Points on a hilly landscape, in no order, each with its height.
A ball rolls from a point to whichever of its 4 nearest points has the largest drop for the distance, and stops where none of them is lower. Distance is the straight distance between rows; heights are no part of it.
Nuse height 183: [142 152  76 124  92 111 158 143 126 131 128 110  90 158 205 109 195 135
 153 153  82 109  91 106 143 109 122 137 119 116 123 145  82 116 115  54
 139 132 148 113 114 173 128 188 120  89 107 179]
nas height 226: [136 140 172 125 129 163 123 145 134 108  82 146 104  67  92 130 107 121
 118 114 183 136 138 142 102  95 110 104 141  91 162  84 159 138 165 101
  81 151 102  92 160  78 142  95 161 110 166  92]
nimot height 431: [189 161 106 136 105 168 106  97 130 123  97 133 136 130 145  87 171 108
 160 142 101  96 127 105 145 134 139 185 152 140 112 115 152 112 121  62
 136 142 124  79 106 107 117 141 130 106 135 143]
dogo height 217: [217 146 140 135  73  99 147 116 114  88 172 109 141 148 120 166  78  95
 173  85 100 187 171 115 133  83 115 164 189 204  93 151 142 108 129 140
 158 169  98 134 139 115 104 181 114 130 127 114]
tiz height 542: [124 172  79 147 100 126 128 157 136 117 105 138  87 163 187 110 113 209
 106 128 106  83 101 136 108 119 136 124 100  81 118 123  78 170 140 130
  98  73 132 171 120 121 139 138 120  93 113 127]
puge height 79: [133 136 159 171 120 101 167 111 118 114 159 156  97  78  83 133 157  78
  61  96 188 194 182 218 110  95 147 141 147 172  91 126 146  90 142  76
 145 133 151 127 154 123  67 146 141 148 169 139]
bebe height 167: [100 164  60 137 100 160 103 143 117  98 132  84  93 170 140 141 147 162
 127 131  97  64 103 107 140 167 161 117  56 111 129 160 101 147  87 201
 157  93 128 151  81 138 147 176 104 141 164 137]
sif height 430: [ 95 103  89 153 174 160 153 134 158 181 101 102 153 134 132 127 136 144
 117 162 163 108  93 126 137 183 127 105  68  90 143 161 147 138 147 176
 160  92 139 123 126 144 107  55 131 141 135 115]
Talas height 227: [142 135 132 169  84 103 184 149 107 109 146 121 130  99 105 147  84  92
 144 106 151 185 159 178 146  92 124 138 119 194 142 126 168  79 159 112
 160 132 151 141 132 125  92 155 176 139 155 123]
Rud height 242: [138 108 137 114 114  75 137 121 110 114 182 118 140 128 106 161 151  67
 104 100 120 155 172 103 152 101 123 144 129 175 116 144 145 109 130 131
 135 152 164 149 155 129 139 150 138 145  88 172]
lunun height 67: [177 123 123 131 127 144 119 110  99 120 129 117 160 104 104 123 142  94
 152 132 114 147 151 106 137 144 113 150 177 128 131 121 154 104 127  54
 157 134 137  92 149 139 132 123 147 125  85 158]
mut height 400: [133 114 113 157 140 117 164 162 127 177  92 100 155 131 176 102 151 179
 165 164 145 107 110 153 110 136  87 110  90  64 137 104 125 158 123 126
 134 108 158 137 148 186 118  62 116 151  95  99]
sel height 425: [ 98  76 127 121 156  94  97 128 136 149 145 109 153 118 114 142 114 127
 136 147 161 121 124 135 146 140 132  93  81 147 133 130 115 107 107 170
 141  93 135 163 137 139 153  92 152 150 129 139]
tove height 753: [104 130  82 150 169 156 106 151 179 127 101 118  79 135 145 106 108 188
 124 166 177  83 115 127 100 147 157  58  76  71 125  89 114 150 167 140
  86 103 136 146 140 121 145  92 131 138 109 151]
Fus height 48: [130 110 157 126  94  88 156 117 122 102 181 155 116 127 110 145 105  76
 121  95 129 172 190 158 127  90 135 142 116 179 108 153 137  98 112 166
 133 163 136 175 153 121 107 172 154 144 161 128]
tam height 530: [ 95 127 161 134 153 156 148 186 143 122 143 133 101 121 104 185  30 129
 102 103 177 145 152 187 104 122 131  61 118 145 141 117 146 120 146 231
 110 135 105 176 141 119 107  94 176 119 117  77]
sok height 93: [197 143 105 122 114 135 153  78 128 130 133 133  89 138 140  99 211  86
 133 130  99 104 120 101 145 140 128 186 189 142 106 139 111 129 153  35
 170 169 117  58  96 136 129 169 110  87  53 195]
Zaf height 107: [155 134 124 125 151 112 122  65 120 138 133 161 111 136 123 127 190  95
 125 127 118 139 130 114 132 103 147 195 196 168 103 153 125 124 150  52
 148 173 117  87 114 129 133 149 117 105  88 176]
mis height 182: [197 151 133 108  77 138 112 110 111 123 130 134 132 146 131 119 110  88
 167 106  84 114 143  75 146 105 121 175 178 156 102 154 125 121 117 111
 131 174 102  81 102  97 131 138 105  97 127 137]
sisot height 55: [196 114 130 125 100 121 167 129  97  96 166  96  89 109  83 149 128  32
 107  90 131 158 178 102 136 116 112 172 154 173 115 135 149 111 119  93
 156 195 142 109 128 118 121 141 141 126 112 134]
vate height 282: [125 133 107 131 131 104 123 101 133 166 115 125 136 123 186  88 163 172
 132 161 129 127  99 129 111 132 109 124 104 102 136 119 105 130 105  95
 146 102 167 128 129 178 148 126 129 129  86 131]
vugag height 519: [101 141  73 121 120 137 131 181 117 115 105 112  53 146 158  98 167 195
 139 140 164  82  77 143 133 148  96  98 100  78 146 105 107 136 116 102
 115  70 148 180 116 131 137 104 122 122 149 155]
keded height 268: [ 82 104 153 120 173 134 134 131 158 154 128 107 143 127 117 144  49 163
 120 139 144 127 119 131 140 173 124  79 107 112 139 138 121 153 145 225
 140 104 113 150 139 120 126  69 149 123 115  99]
vulu height 501: [ 91  81 130 124 171 147  95 148 154 130 135 123 173 122  94 145 133 123
 140 157 167 141 104 125 125 163 102  97  75  96 148 119 134 102 143 146
 126 117 128 145 152 123 140  56 127 157 166 113]
mami height 347: [ 83 144 154  99 156 121  76 116 147 108 146 132 101 127 119 113 138 135
  96 123 131 126 152 120 110 107 132 135 113 125 120 113 122 132 124 153
  86 136 123 166 122  92 150 134 132 141 178 114]
pel height 140: [145 138 166 106 122 100 127 101 124 114 157 166 141 134 117 151 126 121
 114 124 134 184 153 127 116  70 120 168 179 178 109 142 133 107 155  96
 127 149 109 138 161 132 126 161 117 114 107 146]
sef height 149: [120 136 142 130 161 160 129 133 144 177 105 144 163 132 141 129  58 175
 151 134 108 116  87 134 137 184 147  88 116 127 134 149 153 143 124 208
 131 115  95 123 119 115  91  73 117 111 146  87]
sud height 330: [121  70 143 113 145  82 121 144 135 116 148  98 139 114  95 149 166  90
 106 144 158 138 146 118 134 125 128 125  93 147 131 111 140 102 114 137
 125 134 147 129 150 132 152 124 146 165 151 145]
dod height 318: [121  77 139 113 195 109  96 128 146 138 131 113 150  99 130 130 163 130
 120 155 184 140 153 139 121 126 116  92 103 145 148  99 102 106 122  74
 115 118 143 148 141 161 149 111 145 160 114 180]
nuv height 181: [146 121 154 125  81 100 145 133 108 102 140 128 142 107 129 158  70  96
 169 104 121 163 167 129 130  87 124 144 150 170 122 136 149  97 106 158
 147 137 100 136 132 110 107 138 132 127 151 105]
mokid height 16: [133 158 111 140  96 144 124 112 117 136 117 153 135 162 152 106 131 165
 139 135  73  81 118 100 144 136 163 154 111 108 118 137 111 135 112 153
 124 111 136 107 105 123 119 172 126 105 149 134]
nisuz height 199: [108 106 155 102 150  66 131 115 129 117 147 128 137  87 113 162 141 105
  90 124 149 182 149 155 122  85 130 137 143 172 129 145 120  98 138  89
 133 130 160 154 164 134 119 159 134 138  91 146]
Vitin height 64: [123 160  91 145 108 166 132 152 133 153 122  91 149 155 135 113 122 126
 124 135  81  81  83 108 158 189 150 121  99 113 165 168 140 173 113 218
 156 113 124  94 102 139 108 142  95 148 157 100]
mip height 225: [ 89 101 144 134 131 100 141 154 135 110 171 138 111 123 114 159  92 104
  93 114 154 177 154 194 115 104 131 120  81 160 135 111 128 107 141 186
 128 138 140 212 168 121 115 157 186 160 153 103]
maz height 137: [116 126 164 109 142  74 125  96 140 132 165 152 126 134 112 158 114 103
 101 107 126 172 185 152 120  53 137 137 157 164 106 146 127 129 141 141
 115 147 132 185 164 139 125 195 119 156 111 137]
Beko height 329: [126 120 145 108 115 128  92  67 130 102 159 169 164 172 125 135 100 153
 162 101  69 118 156 124 133 118 145 154 143 146  89 147  94 134 107 216
 132 104 103 160 113 141 138 189 122 143 124 113]
zet height 37: [129 150 115 156  98 135 153 138 138 159  76 156 158 142 177 105  93 217
 132 156 127 127  92 133 123 146 131 101 130  74 119  95 124 174 157 124
 119  94 146 130 135 125 126  92 100  91  97  93]
bar height 154: [141 134 132 118 107  93 120  70 133 124 155 146 157 198 145 139 146 141
 136 109  83 133 123 119 130  99 129 142 159 159  92 168  73 138 125 112
 152 129 136 115 125 168 129 193 104 123 100 186]
zadi height 143: [ 87 144 113 124 102 187 118 125 123  97 105 131 125 145 138 112 104 164
 122 105  90  97 115 103 136 184 153 132 121 138 121 136 151 133 124 227
 136 106 119 138  80  99 123 142  92 138 181 115]
Moro height 303: [ 85 135  71 131 116 129 189 165 125 184  73  97 158 136 197 115 154 183
 145 169 113 116  90 155 122 123  96 128  86  68 142 124 131 139 121 118
 141  98 157 147 120 157 128  96 127 119 105 105]
Nuvu height 189: [143 136  89 146  67 166 122 143 108 133  86 129 123 161 167 100 130 141
 137 117  71  60 106 103 140 169 140 159 122 107 131 145 141 144 111 121
 154 120 128  67 106 105 117 132  96 115 159 116]
mefum height 240: [ 86 114 151 123 173 157 120 150 143 129 126 129 147 120  89 151  73 132
 136 139 124 124 106 134 151 170 122  96 104 107 145 138 153 115 130 209
 131 134 112 149 123 112 127  82 126 117 152  85]
Pador height 571: [ 72 144 104 126 164 180 118 137 158 115 109 125  92 140 120 102  80 179
  93 135 142  98 105 136 117 187 164 105 107  97 142 118 130 156 151 193
 102 106 134 164 125  89 130  68 119 113 169 126]
som height 277: [175  99 151 119  67 131 126  86 129 105 192  78 117 204 127 145 105 117
 116  85  82  91 159  84 152 144 114 160 105 155  99 165  75 151  77 165
 156 155 151 117 116 159 146 190 120 179  91 127]
Zugeg height 263: [122  88 150 130 153 109 138 153  96 130 148 117 148  94  87 169 128  88
 111 111 155 172 152 156 130 109 108 134 117 144 152 125 138  90 131  90
 137 143 155 147 181 121 119 131 168 149 114 140]
Telu height 239: [123 147 132 119 129 110  78  84 131 110 149 151 137 169 160 114 132 141
 126 112  96  89 132 112 124 131 160 135 109 130 112 140  98 132  96 148
 139 102 138 155  86 147 126 179 114 126 131 142]
patid height 97: [123 168  93 135  88 150 141 152 114 142  64 158 135 149 189  90 144 183
 134 131  87 111  84 138 139 157 125 158 126 101 124 125 127 157 130  84
 131  90 140 136 105 117 115 136  94  89 129 117]
Kavuf height 22: [100 131 153 114 113 109 121 126 147 110 150 159 119 118 125 156  80 128
 122  84 135 155 172 157 108 103 139 127 125 147 110 130 138 125 116 221
 103 127  93 188 143 124 117 136 154 122 125  86]
napoz height 283: [139 123 178 140 153 122 146 131 109 130 128 147 115  77 103 145 100 104
  91 122 167 200 132 158 116 107 110 127 153 132 167 106 140 112 169  29
 125 102 157 122 175 130 138 121 126 133  88 133]
Gog height 224: [ 86 139  60 143 120 149 151 194 121 145 111  88  80 175 156 109 165 158
 140 154  97  88  87 146 133 156 119 116  78  90 145 158 123 147 107 151
 140  99 134 175 106 140 126 127 115 135 159 131]
Zile height 364: [ 70  96 115 130 180 138  93 139 164 113 133 109 153 136 109 127 130 125
 103 153 149 107 122 121 130 156 134  96  66 121 121 139 107 126 126 190
 118 133 121 171 103 122 155  77 136 154 167 117]
Defi height 131: [115 118 174 119 174  93 163 116 143 150 108 134 105  89  93 173 197 106
  77 122 201 190 151 154 109  98 130 116 170 124 137 118 126 131 153  19
  93 160 145 118 162 111 128 149 111 155  89 159]
pef height 383: [ 81 107 163 104 168  99 126 126 122 112 124 137 109  92  96 140 183  83
  92 132 180 160 150 166 123  97 149 128 120 128 133 101 130 110 124  81
 102 160 135 152 137 110 135 129 144 169 179 142]
gita height 211: [166 138 132 130  84 138 117  85 115 119 163 114 111 180 143 140 142 104
 125 112  88  93 125  75 147 127 124 154 121 150  96 131  90 122 108 126
 165 149 152  83  94 130 142 185 106 138 123 146]
daruk height 170: [116 158  98 138  95 114 158 160 113 176  72 146 169 138 191 104 139 171
 144 128  74  92  94 160 117 125 107 148 123  86 117 128 134 164 124 106
 133  99 127 122 116 132 113 128  92  89 112  94]
Kan height 10: [149 187 168 137 134 110 168  96 120 126 113 139 108  89  89 147 137  87
  84 104 190 167 164 198  94  64 131 166 209 150 125 136 152 111 140  69
 115 162  78  88 115 114  92 158  93 113 137 141]
pok height 575: [117 125 118 147 187 153 133 144 154 130 102 125 114 121 127 134 110 180
 132 154 170 124 111 123 108 165 122  68  92  62 147 102 160 151 172 141
 110  99 131 134 160 120 133  46 145 120 134 110]
bisu height 281: [137 114 142 101 158 103  93 123 132 121 152 121 122 124  97 123 187  86
 126 137 124 134 160  87 138 121 133 131 127 150 114 121 132 103 106 112
 127 179 150 122 130 116 150 134 131 149 140 160]
nirod height 493: [ 74  84 118 149 186 161 127 164 176 126 128  90 140 138  65 148 146 148
 131 160 195 133  74 136 132 187 104  75  50  98 140 132 146 131 160 169
 111 119 111 176 129 136 152  73 135 142 168 135]
veg height 360: [101  96 144 153 177 142 141 161 126 148 117 134 140 105  78 175  64 143
 128 145 161 137  97 137 155 162 108 109  81 130 168 147 153 117 157 173
 135 116 120 152 153 120 109  46 156 135 119  74]
koris height 468: [117 100 155 117 172 137 122 132  99 143 118 141 162  85 119 130 117 114
 146 139 146 157 109 116 137 131 103 116 115 117 156 120 152 102 120  93
 124 114 149 117 151 125 127  78 137 125 122 122]
bimu height 256: [165 141 135 113  88 131  99  93 130 141 120 173 187 142 137 103 106 170
 155 123  93 135 112 109 117 117 122 166 170 144  98 125 122 126 149  87
 142 119 111 101 120 148 126 142  99  81  94 118]
tum height 65: [110  86 124 145 195 118 125 140 172 158 135 105 140 107 121 123 139 185
 137 170 201 128 124 144 112 132 104  44  89 101 124  86  96 140 139 118
 102 106 126 149 145 154 156  55 157 158 116 140]
nele height 362: [127 109 148 120 125 101  87 111 113 134 151 146 163 136 133 127  93 139
 131 132  96 128 140 108 134 140 142 128 122 134 116 139 117 127 118 165
 138 107 119 137 128 125 120 132 141 127 108 122]
Podeg height 213: [128 146 137 120 103 130 115 126 127 161 114 171 180 148 152 100  85 196
 147 132 106 106 121 113 120 170 136 140 132 121 132 125 125 136 132 163
 136 102 121 123 112 131 105 125 111 103 129 105]
dep height 450: [120 107 156 134 167 138 126 146 152 135 119 138 118 107 129 139  98 150
 126 132 176 124 138 133 106 111 154  86 108  98 162  75 134 161 178 129
 100 123 135 110 176 123 145  78 141 118  89 108]
nes height 402: [146 136 120 129 135 154 137 110 119 143 112 138 143 119 136 103 172 130
 158 136 115  99  96 110 138 159 128 160 140  99 150  95 148 115 124  49
 129 128 151  98 136 136 126  90 128  91 123 126]
Teko height 395: [ 69 140  68 152 143 140 172 171 128 172 105  85 143 138 176 141 143 177
 147 183 130  77  91 150 127 144 101  75  64  97 139 153 129 164 111 173
 109  97 132 161 101 165 106 106 119 144 133 124]
bufib height 331: [ 79 116 126 154 182 144 141 139 152 164 153  82 149 132  99 139 106 145
 134 164 150 113 102 134 134 200 149 102  90 122 151 158 134 143 125 248
 146  89 120 152 102 150 129  86 146 149 125 108]
babom height 297: [123  96 130 129 103 101  81 117 120 117 171 102 141 138 121 134 100 119
 117 117 102 111 149 103 144 137 134 143 106 146 120 158  95 144  82 201
 156 111 114 121 111 148 162 158 142 158 114 127]
zozok height 125: [182 139 109 113 112 107 123  78 112 123 146 153 153 150 125 131 127  96
 132 136  92 145 143 108 143  85 125 182 218 165  88 158 111 114 142  91
 151 155  94  80 117 141 128 142 113 111 100 174]
mazag height 126: [146 123 154 112  68 101 141 118 119 100 165 155 125 150 118 178  98  94
 141 104 102 176 185 142 118  72 119 149 154 206  98 151 133 120 119 197
 136 141  96 178 144 121  97 180 148 139 150 107]
Tob height 78: [121 130  97 112 149 102 134 117 130 153 128 103  99 136 182 106 221 121
 129 143 140 106 138 127 136 144 131 124 141 137 128 117 110 113 109  49
 130 141 170 111  98 166 138 163 123 132  99 196]
pove height 467: [117 102 129 134 177 180 147 137 140 158 103 121 153 118 103 130 120 155
 157 167 157 123  81 126 133 182  97  93  96  79 149 143 155 138 146 132
 149 102 131 117 149 126 124  31 132 141 147  89]
zaro height 122: [173 128 134 137  97 130 121 123  92 137 149 122 186 125 106 131 109 102
 142 118  81 144 138 104 146 138 116 152 172 176 117 151 135 119 132  95
 174 137 145  84 136 140 120 143 126 111  74 143]
fisim height 201: [156 131 151 103 119 121 116  93 114 100 143 148 103 132 119 125 145  87
 128 104 122 136 165 117 131  82 121 170 159 153 108 141 140  97 124 123
 116 161 112 106 132  84 114 153 114 127 151 153]
dedom height 433: [107 150  92 136 135 128 145 139 151 158  98 125 112 145 182 106 107 192
 119 162 127 102 111 141  97 130 122  99  94  76 136 121 101 157 127 144
 116  83 145 169 107 143 132 114 122 114  93 117]
guvov height 99: [145 144 174 132 112 141 155 147 102 106 121 147 126  83 112 141 129  92
 103 114 183 174 146 173  97  89 111 133 150 143 130 111 132  98 144  69
 104 149  97 116 133 111 108 109 147 120 173 109]
loze height 129: [163 127 113 103 108 118 131  94 116 138 136 110 111 167 143 106 179 113
 116 129 100  99 121 100 149 135 126 145 137 165 106 141  99 119 114  86
 149 177 158  81 102 159 145 186 117 119  94 188]
sozo height 30: [151 100 134 113 156 109 132 102 121 150 141 115 127 119 141 107 195 117
 137 142 132 124 132 118 135 142 131 152 159 141 143 123 114 103 117  37
 154 139 156 104 149 161 136 144 124 122  70 167]
vegu height 187: [100 153  97 137 137 140 144 147 129 162 119 116 165 136 140 126 115 158
 130 157  88 101  84 136 121 168 146 111  83 117 144 162 124 165 110 202
 132  92 141 131 108 164 109 111 138 124 136 114]
nidek height 655: [108 126 106 111 128 135  84 123 147 113 116 110  89 154 177 105 116 187
 103 135 137  98 117 128 113 121 146 118 120  99 109 117  95 147 159 115
  90 104 137 142 117 102 149 139 102 114 123 154]
Fena height 359: [ 98 107 148 126 120 113 131 165 116 115 148 144 133  84 109 157  60 131
 135 113 159 175 144 165 117 109 117 107 122 153 149 112 175 101 157 132
 133 119 135 128 155 129 100 115 172 128 114  98]
nelov height 180: [111 125 107 119 126 145  87 122 136 118 133 100 144 155 103 114 135 115
 129 130 127  99 113  90 172 160 162 119  89 120 136 149 130 130 104 216
 145 143 121 125 101 121 133 120 131 149 165 122]
zefe height 309: [159 125 155 139 156 137 127 131 144 119 105 137 125  67 135 118 113 137
 116 132 165 140 126 140 113 110 113 106 166  85 170  64 139 141 153  66
  74 113 123 101 180  96 161  79 159 111  97  83]
kuvim height 106: [ 95 162  62 152  96 159 129 159 112 128 118  97 102 174 148 117 152 142
 123 144  77  78  86 112 147 191 155 122  78  93 152 153 139 155 107 211
 151  97 139 122  85 143 108 135  96 139 170 132]
tav height 186: [135 160 135 132  78 106 110 102 122 152 142 146 181 174 168 110 126 167
 157 124  64 102  95 124 129 140 132 161 130 147 108 141  90 152 116 127
 150 102 140 101 105 163 111 188 100  96 104 141]
vavos height 169: [117 163  99 111 102 165 103 122 115 106  94 174 121 150 130 109  74 151
 170  97  90  91 112  98 158 160 149 124 141 131 114 136 133 129 108 185
 124 124  95 129  81  86 113 158 103 121 180 101]
buz height 374: [103 101 150 123 158 162 147 157 120 116 116 141 130  71  96 150 110 115
 113 122 170 147  92 139 114 132 106  97  93 101 177 113 163 114 163 119
 124 126 115 120 163 100 136  54 146 142 179  97]
mafi height 358: [144 111 144 134 125 140 113 102 147 147  95 166 151 109 152  93 112 146
 132 143 143 122 103 130 127 130 139 129 176 102 146  78 138 152 159  62
 134 113 125 102 155 121 142 100 124 104  97 101]
duz height 212: [163 146 127 104  84 150  95 103 128  94 131 146 125 192 129 123 126 116
 160  83  72 107 151  69 151 123 138 150 134 155 100 130 115 131 102 177
 120 148 111 110  91  89 121 162 114 122 172 120]
viga height 498: [125 137 155 128 140 120 110 129 131 149 118 136 136 123 141  99  99 155
 125 142 135 121 108 131 111 133 129  95 115 110 129  92 126 146 145 138
 111 106 137 144 145 122 147  99 133 113  93 118]
Gudob height 413: [111 158  44 132  97 120 148 186 117 166  94  87  89 133 209 112 185 146
 161 165  97  90  81 158 150 105  84 124  98  83 113 138 116 131  94  83
 125 117 128 179 109 162 140 133 144 133 125 151]
zes height 439: [124 120  85 146 120 161 152 141  96 167  79 118 138 119 155  94 197 140
 176 145 143  99  92 131 121 169  99 144 118  68 154  95 162 123 125  64
 144 111 155 116 124 166 121  68 126 134 133 109]
sunal height 200: [111 154 134 110 113 162 132 125 125 123  99 160 141 139 144 115  70 147
 140 119 101 118 140 128 129 134 127 126 151 140 123 130 165 112 114 183
  97 116  86 136 107  85 114 114 112 118 169  90]
Valo height 480: [111 125  94 144 127 162 125 137 113 152  98 137 161 117 144  84 132 130
 135 139 112 100  78 107 130 184 125 132 109  95 158 120 169 145 119 126
 152  94 154  98 135 125 109  62 117 132 149 106]
lovil height 306: [141  99 135 137  83 119 128 160 100 132 161 100 165 116 118 144  81  85
 145 117  94 133 134 103 171 145 129 141 123 160 145 155 158 118  98 175
 161 132 123 120 145 111 110 135 164 152 109 106]
lugim height 385: [106 153  98 128 120  93 125 125 130 148 102 117 131 149 197  91 151 193
 136 158  86 111  93 135 110  94 104 112 111  93 106 132  69 147 105  92
 106 115 158 170 109 152 158 185 117 116 100 147]
buzib height 234: [157 116 141 147 137 125 155 158  75 110 123 116 142  60  73 156 130  72
 135 112 164 179 132 157 121 127  96 132 128 129 161 118 180  73 134  70
 154 143 152 111 168 116 128  89 188 128 141 132]
tonap height 148: [139 147 152 125 112 117 147 107 102 110 142 160 123 124 102 133 149  84
 126 109 135 189 181 139 108  78 106 155 181 182 111 153 135 112 119 111
 121 149 107 138 128  97 100 162 120 103 147 141]
zeze height 434: [114 113 172 110 123 117 128 142 124 128 146 154 134  99 124 142  76 123
 121 110 165 182 142 149 123  70 117 118 141 151 143 128 139 120 141 118
 123 118 116 160 161 108 117 122 137 112 110  96]
Zisis height 527: [ 85 111 138 140 184 157  97 171 180  91 113 110  89 107 103 158 125 129
 114 133 172 116 125 144 111 103 152  78  99  83 146  91 124 162 191 136
  48 134 124 144 160  98 154  90 142 149 138 127]
sebez height 244: [140 136 112 146  70 135 154 171 136 186  90 129 152 127 173 119 130 140
 146 156  54  87 116 140 129 164 125 140  99  97 157 161 133 168  98 152
 166 100 131  84 126 156 112 133 111 133 106 109]
Bur height 252: [106 150  70 126  81 139 157 210  97 153  76 109  93 145 180 115 185 154
 148 146  85  66  87 145 174 157 121 159  92  73 123 140 136 140 106 113
 143 117 139 144 114 147 118 140 100 116 138 114]
kol height 346: [117 105 124 111 151 121 107 121 127 128 106 123 135 124 154 107 197 146
 126 136 153 118 110 137 115 143 131  90 108 114 136 105 131 132 128  76
 120 107 157 107 110 145 148 115 126 135 139 167]
gunu height 338: [ 99 131 128 134 149 131  94  98 134 122 154 149 131 161 131 112  91 170
 131 111 109 114 137 122 120 141 166 123 114 124 124 130 102 143 101 205
 113  92 111 155  91 131 144 140 141 142 138 119]
sor height 506: [ 85 131 122 140 184 159  86 132 161 110 143 118 114 129 108 128  88 149
  94 127 147  91 142 133  88 155 165  84 117 111 129 126 127 150 152 204
  81 118 113 172 107 120 155 103 131 127 142  97]
vonab height 177: [175 151 141 109  94  88 135  94 129  94 153 160  94 153 101 156 126  83
 147  88 123 169 190 109 114  74 128 175 171 183  80 149 118 117  99 167
 125 173  90 137 140 119 100 171 106 118 156 124]
lizi height 172: [155 128 144 136 107 127 162 165  96  80 134 109 124  82  72 146 149  34
 121 108 177 166 157 145 117 116 135 116 131 145 135 122 154  79 116 103
 146 155 140 108 111 116 115 128 153 155 191 106]
nirak height 259: [110 160 137 112 122 137 110  98 146  83 137 151 110 128 121 137 116 103
 127 107  94 139 170  99 128  96 139 140 134 148  91 118 132 111  95 194
  92 152  78 148 108  84 127 155 127 130 190 106]
kebas height 368: [ 85 120 165 137 180 185 125 187 170 101 120 112 102 115  88 155  82 114
  92 149 172 138 110 139 101 143 123  71 105 117 141 115 150 146 169 215
 108 150 107 154 140 106 139  82 158 137 175  79]
tiraf height 86: [184 140 105 136 130 155 149  97 138 130 135 136  93  94  97 115 206  65
 150 134 135 117 130  91 164 171 111 204 227 141 118 121 117 115 130  45
 152 178 115  62  94 127 135 145 138  98  75 179]
vofup height 196: [ 78 130  91 153 135 151  97 101 137 110 138 135 131 174 132 126 102 168
 128  98  81  77 128 128 120 169 172 132 119 120 130 154 101 133 113 252
 127 102  94 162  56 130 153 173 132 136 154 107]
Voras height 485: [ 94 131 103 128 142 151  93 135 127 114 114 122 118 140 126 112 141 148
 121 127 143 124 105 124 140 162 133 107  99  90 151 106 136 123 137 115
 134 102 131 151 123 105 133  88 134 132 162 120]
neku height 344: [153 128 131 103  97 100 101  63 159  87 176 160 132 202 115 165 130 102
 147  81  76 145 171 106 135 113 139 170 151 167  71 147  79 136  95 185
 120 150 101 155 110 154 131 197 127 140 133 136]
Ger height 136: [152 108 130 155  93 111 157 158  88  90 161  99 142  96 100 153  97  62
 133 118 125 182 147 144 140  91 126 159 128 189 120 133 170  92 117 108
 167 140 158 124 146 107 114 136 152 131 121 140]
lutut height 124: [162 143 112 122 118  79 147  96 137 137 144 114 117 178 163 128 181 126
 118 145  92 116 123  97 135 105 127 129 140 146 106 166  85 126 118  91
 165 171 148  98 111 203 134 191  94 135  64 191]
sasun height 162: [144 149 178 129 154 154 150 106 128 126 106 137  97  57  86 143 154 113
  82 119 200 177 135 168 105  95 112 144 207 111 159  94 140 146 142  30
  78 130 102  80 154  98 134 122 150 126 128 128]
Kaza height 108: [122 156 116 146 120 141 129 126 116 153 100 134 174 146 141 135  82 167
 154 110  68 100 106 124 139 183 146 105 127 125 123 170 137 152 108 226
 134  96 107 115  86 118 104 132 107 135 152 105]
patoz height 198: [163 125 145 110  78  98 108 124 108  96 151 159 128 133 113 127  90  92
 168 103 115 162 158 101 135  82 122 150 165 163 103 143 149 102 104 172
 116 158  89 138 117 113 113 151 128 130 152 108]
Buzat height 324: [118 122 171 127 174 115 106 140 157 120 116 118  86  60  93 142 169 132
 105 129 181 140 140 147 125  76 163  88 134  93 145  72 117 157 155  67
  32 149 124 119 185 113 143 126 137 156 124 156]
Rov height 361: [131 113 140 106 148 133 103 113 127 130 128 145 142 135 114 109 159 126
 128 136 120  88 117 101 138 138 131 144 131 139 134 118 137 112 116  86
 137 124 143  99 112 114 128 114 115 125 143 142]
dopup height 98: [163 132 143 121 153 124 135 105 101 120 146 154 151  97  91 125 141  89
 133 124 134 185 145 124 132  99 116 164 210 162 119 137 127 109 135  50
 150 153 120 114 145 133 111 146 110  87  98 154]
Mifi height 586: [115 122 114 144 141 103 115 142 173 145 114 135 107 117 157  96  88 178
 127 159 144 100 128 125  99 112 135  69 132  75 138  82 111 164 167 136
  86  90 144 132 145 151 144  97 137 107  76 133]
fomab height 58: [145 127 146 131 151 103 114  92 135 152 127 120 113 130 165  94 151 167
 106 143 152 137 119 122 115  95 114 104 132 128 120  92  62 132 127  87
 117 108 155 134 124 167 151 147 119 135  92 165]
vomoz height 121: [228 145 146 120  83 137 149  95 114 112 167  98  85 145 115 145 130  56
 136  77 111 144 156  86 131 111 108 172 176 184  87 148 118 132 119 109
 134 210  85  93 102 106 146 141  90 134 115 150]
zop height 228: [195 115 144 122  83 140 116 138 102 103 160  91 129 140 117 142  93  83
 131  96  72 117 169  87 146 138 121 158 151 165 110 153 126 140  98 130
 152 157 123  86 115 122 128 145 108 128 106 120]
Seta height 214: [117 129 170 125 158  82 131 142 145 123 110 131 100  85  91 161 129 121
  79 118 189 173 161 168 115  59 151 117 141 129 146  95 128 144 175  71
  84 145 115 106 194 125 136 163 141 135  83 138]
diba height 190: [132  92 154 115 186 113 113 110 127 154 108 125 130  89 127 120 175 127
 109 130 175 151 122 135 114 122 137 101 152 127 149  81 122 105 126  43
 100 124 144 109 161 126 151 107 127 151 138 139]
Fezi height 163: [159 147 113 134  66 129 152 137 113 145 132 108 146 149 166  89 156 112
 150 148  76 105  86 118 132 143 120 162 133 118 125 141 123 151 123  87
 156 147 145  66 119 167 120 161 102 102 106 122]
gerub height 445: [102 126 156 123 129 146 126 140 122  95 134 148 119 104  90 125  80 112
 104 126 158 155 117 153 107  98 121 105 123 141 152 127 155 114 142 174
 120 144 102 150 128 111 115  90 151 123 184  85]
pumif height 311: [118 124 162 112 177 102 117 124 148 125 133 128  93  98 118 134 140 133
  84 125 174 147 144 150 105  85 145 113 138 122 126 100 120 131 148  86
  58 136 131 137 162 109 155 145 115 134 129 133]
mamet height 279: [161 140 120 120  73 143 127 129 111  80 146 100 121 132 104 118 114  71
 134 108 111 113 161  72 152 118 138 135 140 129 118 127 148 114  94 144
 155 171 108  90 110  78 139 129 115 137 183 107]
ter height 72: [135 104 148 119 186 119 142 121 120 141 127 132 135  80  85 135 176  83
 130 132 172 161 143 138 119 135 125 141 198 109 160 114 132 111 126  17
 124 142 133 111 155 131 149 127 152 135  94 165]
kud height 104: [171 124  97 124  93 114 176  95 137 126 141 128 101 167 146 101 180 117
 136 145  93 111 123 103 132 154 117 164 162 145  99 151 110 118 148  50
 156 174 135  71 107 181 142 189  89 104  80 180]

Where does a ball stop that starts at each point below?
veg -> Vitin
Valo -> sozo
mami -> Fus
bar -> sozo
kebas -> Vitin
Zisis -> sozo
sor -> Vitin
Voras -> sozo
